A landscape with many peaks, sampled at points; each row gives a point and its height.
A climber steps from a point to whichever of its 2 nearest points has the largest rise for the distance, and stops where none of them is higher. Distance is the straight distance between rows; heights are no part of it.
k_31 (h 260): -2.90 -2.09 -0.87 -2.99  1.47 -3.54 -3.86  2.13 -1.08 -0.35 -0.98  0.59 -0.43 -0.09  1.23 -0.71  2.57  1.15  4.22  0.85  5.38
k_733 (h 280):  0.00 -1.11  0.15 -1.70  1.55  1.92 -3.03  1.37  0.43 -2.49  3.76  3.58  1.66  2.23  3.40 -3.63 -1.27 -2.66 -3.44  2.50  1.46
k_510 (h 341):  2.73  2.19 -4.81  1.45 -1.01 -1.41  0.66 -1.52  0.98  1.10  2.06  0.45 -1.41 -0.29 -0.34 -0.77  0.92  4.17  1.51 -0.01 -0.91
k_729 (h 138):  1.56  5.68 -3.03  1.72  0.37  0.81  2.52 -1.51 -1.06  0.05  2.44 -0.17 -4.18 -0.04  1.25  4.14 -2.29  3.99  0.34 -3.16 -4.54
k_816 (h 342):  0.73 -3.28  0.69  1.04 -2.39 -0.68  2.47 -0.19 -0.73  0.42 -3.81  0.08  2.46 -2.08 -3.99 -3.19  2.65 -4.33 -1.40  0.90 -1.90
k_150 (h 41):  0.65  0.65  0.11 -1.40 -0.51 -1.58 -1.73 -2.33 -2.72 -2.70  1.54  2.59 -1.87 -0.23  2.60  1.08 -0.32 -2.23  1.13 -3.73 -4.45
k_377 (h 277):  1.38  4.39 -2.40  2.35 -2.01 -0.14  2.82  1.11 -0.86  3.00 -0.87 -4.85  1.00 -1.07  1.17  3.42  0.73  5.45  5.28  1.26  1.64
k_477 (h 279): -0.50  0.51  2.81  2.82  1.89  1.48  3.01 -3.93 -2.01  2.11 -2.54  1.07 -0.73  0.81 -0.51  3.31  1.91 -0.84 -2.59 -4.51 -2.28
k_916 (h 744):  4.12 -0.72 -1.58 -3.60  1.33 -1.37 -1.56 -3.01  1.24 -0.22  3.14  0.22 -0.59  0.58  1.41  2.39 -4.70  0.94 -0.90 -1.66 -3.04
k_629 (h 614): -2.42  0.02  4.00  0.15  2.27  0.33 -2.45  3.29  2.66  3.49 -0.38  0.28  3.43  1.16 -3.22 -4.43  0.21  1.70  1.29  6.55  4.69
k_281 (h 705):  0.10 -1.23 -4.58 -2.28  0.73 -2.37 -0.18  3.19  0.54 -4.30  1.88  1.54 -5.07 -2.71 -1.25 -2.78  0.28 -0.13  2.33 -1.37 -2.44
k_861 (h 187):  0.37  5.10  0.06  0.55 -1.29  0.40 -0.65  1.76 -2.21  0.91  2.06  1.69  0.01  0.66  2.56 -0.62 -1.33  2.54  3.11  4.55  2.85
k_112 (h 423):  1.90  4.01 -6.71  1.23 -3.55  0.13  1.91 -0.67  0.64 -2.23  2.98 -0.38 -3.32 -2.20 -0.31 -1.26  3.09  3.85  0.78 -2.45 -4.20
k_850 (h 422):  1.96  1.50  1.04  0.69  0.43  3.12  1.93  0.39 -1.29  1.13 -3.59 -1.71  0.95  0.72 -1.93  1.80 -4.36 -1.01 -0.18 -1.16 -2.00
k_805 (h 147):  0.00  4.13  2.94  1.60  1.04  0.58  0.81 -0.95 -1.07  4.18 -0.63  1.48  1.01  2.97  1.81  0.95 -1.34  3.87  1.70  2.11  2.31
k_811 (h 150): -1.60 -5.73  6.23 -4.28 -0.10 -5.06 -1.33 -2.29 -2.05 -4.46  0.54  2.83  1.42  1.52  3.22 -2.74 -1.06 -6.47 -3.71 -0.35 -0.41
k_84 (h 563): -0.82  2.88  0.28  2.78 -4.66  2.39 -0.58  0.61 -2.34  2.30 -2.27 -1.60  3.71 -0.71  1.97  1.02  1.61 -0.75  4.28  0.61  1.55
k_781 (h 612): -4.23 -2.84  8.54  0.92  1.08  0.45 -0.78  0.71  3.36  5.46 -3.34 -1.64  4.24  0.37 -4.18 -0.37  0.79 -2.81 -0.42  2.13  3.27
k_266 (h 373):  1.27  1.08  0.61 -1.92  2.11  0.80  0.46  2.44 -1.20 -0.78 -1.05  1.50 -0.73  0.16 -1.63 -1.55 -4.49 -0.68  1.04  0.96 -1.85
k_639 (h 627):  3.54  0.49 -4.83 -3.33  0.40 -1.33 -2.85 -0.07  2.46 -0.69  4.06  0.12 -2.23 -0.41  1.60  0.18 -4.74  2.23  0.24  1.12 -0.61
k_688 (h 177): -0.36 -1.34  0.08 -0.11  3.49  1.85  2.14 -1.31 -0.83 -2.11 -0.26  3.49 -5.66 -0.33 -3.41  1.06 -0.38 -3.10 -6.33 -2.72 -4.42
k_483 (h 113): -1.66  2.11  2.71  2.96  1.05  3.14  0.39  0.19  1.36  4.89 -1.59 -0.38  1.36  1.69 -1.75  1.39  0.78  1.81 -0.19  0.69  3.52
k_556 (h 355):  1.30  4.30 -5.09  0.02 -1.78 -1.03  0.93  2.12 -2.57 -0.85  0.99 -3.55 -2.56 -2.29  3.00  2.39 -0.17  4.29  6.57 -0.12  0.39
k_982 (h 309):  0.88 -2.50  1.00 -2.72  1.09 -1.61  1.48  2.05 -2.12 -3.66 -0.52  2.11  0.02  0.25 -1.41 -3.30 -1.52 -4.89 -1.44  0.80 -2.79
k_507 (h 244):  0.08 -3.84  1.24 -2.53  1.27 -1.57  1.16  1.64 -1.76 -4.81  2.58  3.01 -3.15 -1.18  0.04 -2.31 -2.74 -7.54 -4.99 -0.16 -6.75
k_312 (h 399):  0.22 -4.27  4.35  0.29 -0.31 -1.70  1.59 -0.95  0.38  1.59 -2.76  1.88  2.56  0.61 -3.42 -3.66  1.66 -3.43 -2.66  2.25  1.27
k_901 (h 196): -0.30 -5.38  3.84 -2.84  0.57 -3.25  0.88 -2.22 -2.01 -4.20  2.55  4.23 -2.45  0.43  1.55 -1.37 -1.50 -8.31 -6.81  0.20 -3.86
k_21 (h 768): -3.48 -1.81  6.04  2.02  2.37  2.32 -2.63  0.91  4.08  4.37 -0.31  0.30  3.48  2.62 -2.77 -2.37  0.71 -1.21 -2.69  4.74  4.06
k_444 (h 224):  0.19  0.11  2.82  0.09  3.45  0.00  1.40 -2.88 -0.99  0.69 -1.33  4.27 -2.40  1.19 -1.42  0.27 -0.15 -0.74 -3.64 -2.13 -1.68
k_500 (h 62):  3.44  2.15 -3.81 -2.51 -1.77 -2.93 -1.74 -1.44 -0.45 -3.45  4.06 -0.05 -2.78 -3.37  1.72  2.04 -0.94  1.05  3.76 -3.46 -8.45
k_53 (h 345): -1.19 -2.74  0.85 -4.36  2.38 -5.00 -3.06  1.89 -1.84 -2.63  0.78  4.16 -1.86 -0.37  0.57 -3.38  2.62 -0.82  2.42  0.78  3.01
k_751 (h 111): -1.26 -6.99  3.52 -2.42 -1.73 -6.21 -2.16 -2.01 -0.55 -2.01 -2.26  0.11  2.17  0.32  2.32 -1.18  1.12 -5.40 -0.70 -1.58  1.85
k_685 (h 360): -2.88 -0.58  4.55 -0.37  3.41  1.96 -0.01  1.95 -0.26 -1.59  1.97  5.96  1.51  2.99  0.72 -5.48  1.05 -3.60 -4.95  2.98  1.51
k_134 (h 140): -0.08 -4.49 -1.93 -0.44  1.11 -1.49 -1.59 -0.86  2.70  1.01 -0.77 -0.69  1.29  1.08 -0.05  0.34 -1.34 -0.82 -2.34  0.00  2.85
k_583 (h 229): -1.57  2.01 -1.81  2.59 -2.36  2.01  1.22  3.08  2.67  3.67 -1.10 -7.78  2.10 -0.66  0.07  2.69  0.26  4.95  4.98  1.54  4.06
k_990 (h 407):  0.23  1.07 -3.92  1.49  1.11  0.29 -0.61 -0.36  2.32  1.52  1.16  1.96 -1.62  0.88 -0.79 -1.45  1.44  3.76 -0.32  1.06  3.84
k_248 (h 152):  1.38 -1.86 -4.03  1.89 -1.53  3.00  4.60  0.68  2.20 -0.26 -2.96 -6.59  0.48 -2.44 -2.95  1.18  0.59  2.27 -0.90 -3.16 -0.41
k_812 (h 96):  3.44  1.68 -3.03 -0.82  0.78 -2.30  0.53 -2.63 -0.36 -1.08  3.44 -0.59 -3.79 -0.62  2.18  3.83 -0.49  2.90  3.55 -5.74 -5.52
k_658 (h 176):  0.77  2.78 -4.51  3.46 -2.81  3.24  6.82 -0.32  0.33 -1.09 -0.90 -6.17  0.21 -1.91 -1.15  2.71  2.72  4.43  0.36 -3.91 -2.79
k_788 (h 205): -2.11 -3.31 -1.76 -1.98  1.02 -3.21 -5.31  2.40  1.57  0.95 -1.97 -3.84  3.62  0.10  0.27  0.69  0.20  1.07  3.78  2.13  5.11
k_235 (h 115): -2.74 -2.14  3.20  4.39  1.64  3.85  0.64 -0.03  3.98  5.66 -3.69 -4.04  2.27  0.75 -4.08  3.20 -0.02  0.49 -2.69  0.12  3.65
k_43 (h 441): -0.61  1.55 -3.15 -0.98 -0.26  0.81 -1.05  2.52 -1.41 -0.71 -0.68 -3.30 -0.62 -0.43  3.49  2.85 -2.65  1.73  4.83 -1.28  1.88
k_340 (h 148):  1.70 -3.27 -2.70 -0.31  1.36  1.41  2.05 -1.37  2.32 -2.39  0.75 -0.01 -5.33 -2.39 -3.89  0.64 -1.11 -1.25 -6.12 -2.40 -4.32
k_592 (h 501):  0.35  3.51 -0.97  5.00  0.12  3.86  4.72  0.18  4.14  5.74 -1.21 -6.80  0.67  0.48 -1.04  4.99 -0.14  6.87 -1.14  1.40  2.22
k_755 (h 171): -0.47 -2.15 -3.71  1.19 -0.54 -1.08 -3.13  0.31  3.16  2.53 -0.84 -3.55  2.67  1.42  1.82  1.87 -1.29  2.56  1.16  1.06  4.75
k_780 (h 508): -1.07 -0.41  0.53  0.46  1.79 -1.14 -1.62  1.09  2.74  3.53  0.38  2.23  1.43  2.94 -1.89 -3.18  1.13  4.28  0.66  3.83  5.12
k_344 (h 104):  0.34 -5.31 -0.61 -0.88 -1.20 -3.58 -1.06 -3.52  0.91 -1.10 -0.06  0.91  0.48 -0.32  1.80  0.31  1.89 -4.20 -1.66 -2.45  0.11
k_323 (h 490): -0.23 -3.96 -2.16 -4.02  0.42 -4.40 -1.36  3.05 -1.73 -5.28  2.04  3.42 -3.59 -3.20 -0.60 -3.86  2.17 -3.43  2.28  0.28 -1.27
k_963 (h 593):  1.43  2.50 -3.60  2.72  2.03  1.87  4.91 -1.68  2.96  2.63  0.09 -3.73 -1.66  0.38 -1.17  4.02  0.36  6.79 -1.31 -2.24  1.38
k_831 (h 445):  0.34  4.22  0.35  4.77 -1.92  7.58  4.28 -0.95  1.20  3.77 -2.44 -4.50 -0.28 -1.04 -2.80  4.86  2.24  4.67 -3.27  0.26  1.02
k_23 (h 616):  2.17  0.92  0.73 -1.72  0.77 -0.39 -1.78 -3.22 -0.59  1.08  0.44  0.49  1.46  2.87  3.63  2.25 -4.81 -0.43 -1.51 -0.51 -0.21
k_763 (h 133): -0.62 -3.19 -1.13  2.59  0.74  3.42  2.49  0.34  3.73  2.79 -4.24 -4.30  0.70 -0.92 -3.86  2.13 -0.05  0.24 -3.75 -1.46  2.42
k_76 (h 472):  1.43  1.46 -1.94  1.45 -3.30  2.86  1.24  1.02 -1.30 -0.17 -2.82 -2.87  2.65 -1.18 -0.19  0.55 -0.93 -1.30  1.54 -0.63 -0.98
k_674 (h 178):  0.23  4.27 -0.18  0.45  2.54  2.12  0.43 -1.67 -1.70  0.51  2.02  3.95 -3.11  1.29  0.72  2.10 -2.40  0.90 -2.25 -2.26 -3.16
k_974 (h 110): -0.99 -1.56  4.60 -4.24 -0.86 -3.18 -3.70 -2.00 -3.46 -6.00  2.59  4.00  1.34  1.67  4.55 -2.92  0.56 -5.79 -0.97 -0.34 -0.95
k_724 (h 404): -0.86  2.98  2.37  4.53 -1.45  8.23  2.97 -0.84 -0.53  2.95 -3.14 -1.34  0.16 -0.15 -4.03  2.91  2.36  0.29 -4.16 -0.31 -0.86
k_759 (h 766): -1.00  1.94  4.57  0.62 -3.01 -0.90 -2.50 -0.17 -1.84  1.83 -1.70  0.64  5.19  1.15  1.20 -1.63  2.76 -0.01  4.16  3.36  2.80
k_818 (h 486): -3.39 -4.93  7.33 -0.68  0.81 -3.68 -0.19  0.85  0.98  1.88 -3.08  0.63  3.56  1.25 -4.31 -4.20  2.15 -1.49  0.77  3.38  3.29
k_563 (h 526):  0.42  0.49 -6.27  0.54 -2.56  0.66 -0.16  1.02  0.93 -4.33  1.63  0.17 -4.35 -3.15 -0.73 -1.12  1.08 -0.37  0.52 -2.54 -3.67
k_540 (h 347): -0.80  2.25  0.99  4.58 -0.95  4.56  2.20 -1.07 -2.11 -0.41 -2.61  1.55 -1.13 -1.12 -3.10  2.29  3.69 -1.72 -3.52 -2.90 -3.50
k_920 (h 75):  1.00  0.80  2.59 -3.59 -1.24 -3.50 -2.96 -3.91 -3.08 -2.46  1.49  3.85  0.96  1.01  3.44 -1.89 -0.39 -2.08  0.96 -1.03 -1.58
k_378 (h 533):  1.80  0.26 -3.89 -4.29  1.07 -2.46 -4.22  1.31 -0.33 -1.55  2.13 -1.24 -1.42 -0.84  3.00  2.00 -4.22  2.22  4.32  0.29  1.54
k_429 (h 215):  1.53  4.67 -4.07  4.69 -4.03  1.67  4.40 -1.11 -1.27  0.70  0.49 -4.61  0.33 -1.14  1.98  2.74  2.16  3.12  2.17 -1.26 -2.11
k_574 (h 228):  0.16  2.07 -2.55 -0.18 -0.49  2.01 -2.85  2.79 -0.64 -1.50  2.72  1.29  1.24  0.93  3.29 -2.84 -1.18  0.11  0.60  3.15  3.25
k_577 (h 588): -2.83  0.63  6.22 -1.81 -0.61 -0.70 -2.99  1.71 -1.79 -0.62 -0.76  1.23  5.53  2.11  1.84 -3.65  1.53 -1.99  1.53  4.49  3.79
k_201 (h 24):  0.92 -0.96 -1.21 -3.43 -1.69 -4.57 -4.15 -0.19 -1.72 -4.94  4.24  2.72 -3.17 -3.17  2.21  0.48  0.68 -1.78  3.70 -3.14 -6.10
k_504 (h 466): -3.08  0.59  4.91 -1.35  0.83  2.21 -0.25  3.08 -1.13 -1.03  0.41  3.71  2.15  0.45  0.54 -5.23  1.63 -3.02  1.04  3.80  2.14

Two climbers start at each pair of points below. Name the first point that both come to, or write never.
k_729 and k_805 => never
k_483 and k_266 => k_759
k_688 and k_812 => k_444

For each start below, name the point where the climber stops.
k_816 => k_21
k_901 => k_759
k_201 => k_963
k_344 => k_281
